Each row is a point on a landscape with many peaks, with its height.
From any point a climber steps to the highest of the 6 points nearest to it. It stops when none of these is higher. Distance is the straight distance between rows; heights are no part of it.
<60>: -26  24  6  3  1  -19  -15  -9  -1  5  h=3.18
<239>: 17  2  -14  11  6  -53  24  18  47  -5  h=0.37
<457>: 43  -25  -18  16  -19  -14  -6  56  15  6  h=4.46
<269>: 18  -23  -8  2  -14  2  20  34  11  21  h=6.18
<53>: -2  25  -4  -5  17  -15  0  2  13  14  h=2.89
<433>: 5  -32  19  5  -3  53  -33  -26  -13  -30  h=3.03
<409>: -29  19  7  -5  -14  -35  -4  -9  0  19  h=3.04
<382>: -36  -2  -6  24  -16  3  0  -66  -37  -3  h=6.13
<606>: 12  -11  0  -7  -9  15  17  25  6  18  h=5.99
<635>: -24  18  1  -2  -6  -32  -4  -2  17  21  h=2.60
<743>: -3  -5  14  -18  -9  33  -2  8  -11  -9  h=5.28
<844>: 2  4  -11  11  -1  -49  18  9  47  15  h=0.96
<71>: -1  -4  8  -16  -10  30  6  19  -1  7  h=5.11
<376>: -34  16  8  2  -15  -33  -9  -17  -17  9  h=3.35
<541>: -10  14  1  -3  21  1  -16  -20  -19  -22  h=3.40
<115>: 21  -2  -6  -7  9  -14  33  17  13  18  h=5.80
<35>: -7  2  -7  9  21  13  -22  -48  -21  -27  h=3.95
<526>: -35  2  -2  21  -4  -8  -22  -43  -26  -11  h=4.59
<125>: 14  -4  -3  -13  7  2  28  17  9  18  h=5.40
<640>: -22  23  6  3  8  -15  -18  -11  -8  -2  h=3.54
<276>: -2  -17  20  -10  -4  38  -11  -18  -22  -26  h=2.08
<212>: -37  5  5  16  -13  -14  -8  -39  -35  -6  h=4.48
<791>: -16  27  3  -3  9  -20  -12  -1  8  11  h=2.88
<257>: -1  -7  12  -15  14  24  -3  -27  -29  -28  h=0.88
<46>: -40  -1  -1  25  -12  -5  -9  -54  -33  -8  h=4.75
<174>: -8  27  4  -10  22  -3  -5  -3  -7  -3  h=3.82
<621>: 37  -15  -4  1  -3  -34  41  28  22  1  h=5.15
<380>: 29  -29  -9  7  -22  -17  15  46  18  8  h=5.31
<324>: -3  -3  -13  13  -11  -64  23  15  50  5  h=1.03
<232>: 26  -25  -8  10  -18  -1  11  44  14  17  h=6.12
<371>: -37  14  9  8  -13  -25  -11  -20  -19  2  h=3.68
<259>: 13  4  -1  -12  11  -1  25  12  7  17  h=4.95
<209>: -24  18  0  -7  -16  -41  0  -8  14  28  h=2.80
<581>: 0  -1  15  -23  2  26  4  1  -16  -13  h=4.87
<372>: -3  12  3  -10  19  11  -8  -24  -21  -26  h=2.79
<172>: -1  -13  18  -8  -9  44  -25  0  -11  -21  h=4.31
<571>: -1  -10  17  -17  1  30  -3  -14  -23  -26  h=2.78
<866>: 24  -18  -4  -3  -10  -6  29  30  13  17  h=6.04
<880>: 3  -14  1  0  22  28  -11  -54  -25  -28  h=2.06
<282>: -5  21  -7  -1  13  -25  -1  7  25  18  h=1.87
<881>: 31  -23  -3  1  -12  -21  34  32  16  12  h=5.67
<89>: 4  -28  20  -4  -4  50  -24  -24  -14  -32  h=3.05
<853>: -7  24  6  -9  20  -3  -12  -10  -10  -10  h=3.85
<97>: -27  8  -1  16  5  -5  -27  -34  -21  -16  h=4.44
<674>: -13  29  5  -1  16  -11  -15  -4  -2  1  h=3.46
<49>: 0  18  8  -17  18  12  1  -8  -16  -11  h=4.18
<682>: 23  1  -10  1  14  -29  30  14  26  13  h=4.63
<184>: -31  18  4  8  -2  -18  -16  -19  -17  -4  h=3.74
<489>: 4  26  1  -15  19  2  4  2  0  3  h=4.24
<361>: 1  -21  12  -11  10  36  -8  -42  -26  -31  h=1.58
<484>: 43  -25  -13  11  -25  -28  -1  61  20  2  h=4.05
<782>: 10  -10  -5  -2  -15  27  1  33  8  15  h=6.16
<243>: -2  -6  11  -8  -13  43  -12  17  -3  -8  h=5.79
<392>: 17  11  -13  7  12  -35  20  17  36  13  h=2.28
<742>: 27  -16  -7  -4  -1  -12  34  21  18  16  h=5.86
<592>: 5  8  8  -20  6  17  13  3  -8  0  h=4.74
<116>: 28  -17  -18  17  -12  13  -7  44  13  17  h=6.96
<356>: 6  -7  1  -9  -14  32  -1  28  1  11  h=5.68
<875>: -17  10  -5  1  -12  -45  10  -2  35  26  h=2.23
<426>: 9  -9  -1  -7  -11  22  12  25  5  19  h=5.88
<375>: 8  21  0  -9  19  -6  14  5  9  13  h=3.78
<231>: -27  13  2  11  8  -8  -25  -22  -19  -13  h=4.20
<129>: -22  1  -12  24  12  12  -30  -54  -22  -21  h=4.45
<820>: 37  -21  -20  15  -11  -2  -5  50  12  10  h=5.65
<532>: 30  1  -13  7  8  -44  32  22  36  0  h=2.52
<305>: -31  -3  -8  28  -2  10  -24  -57  -24  -11  h=4.55
<588>: 19  -13  -13  8  -9  23  -5  42  11  20  h=6.72
<124>: 8  12  4  -19  10  9  17  7  -1  11  h=6.08
<717>: 8  -1  2  -3  -16  43  -15  27  1  1  h=6.46
<280>: -37  3  1  19  -9  -13  -17  -35  -27  -9  h=4.47
<768>: 21  -5  -17  8  -12  34  -12  38  7  14  h=6.15
<432>: -11  3  -13  5  -10  -51  15  6  45  20  h=1.80
<485>: -17  11  -3  9  19  3  -23  -33  -21  -24  h=3.94
<318>: 15  14  -4  -11  15  -7  22  10  11  18  h=4.71
<513>: -3  -2  12  -20  6  26  0  -10  -19  -19  h=4.27
<519>: 12  16  -8  0  19  -21  15  10  27  19  h=2.97
<654>: 16  -15  -7  3  -15  14  7  34  13  19  h=6.37
<312>: -1  -32  18  -2  -2  46  -18  -36  -17  -30  h=2.90
<687>: 5  -22  21  -1  -8  51  -31  -12  -12  -34  h=3.33
<447>: -4  7  0  -4  25  14  -13  -32  -24  -31  h=1.92
<94>: 5  1  6  -17  2  16  22  14  0  12  h=4.73

Where does a climber stop that starts at each point below?
<392> => <116>
<409> => <382>
<782> => <116>
<621> => <116>
<640> => <382>
<60> => <382>
<571> => <717>
<257> => <717>
<97> => <382>

For each start below, name every point that the climber comes to, in order.
<606> => <654> > <588> > <116>
<635> => <60> > <184> > <280> > <46> > <382>
<115> => <866> > <269> > <654> > <588> > <116>
<426> => <654> > <588> > <116>
<380> => <269> > <654> > <588> > <116>
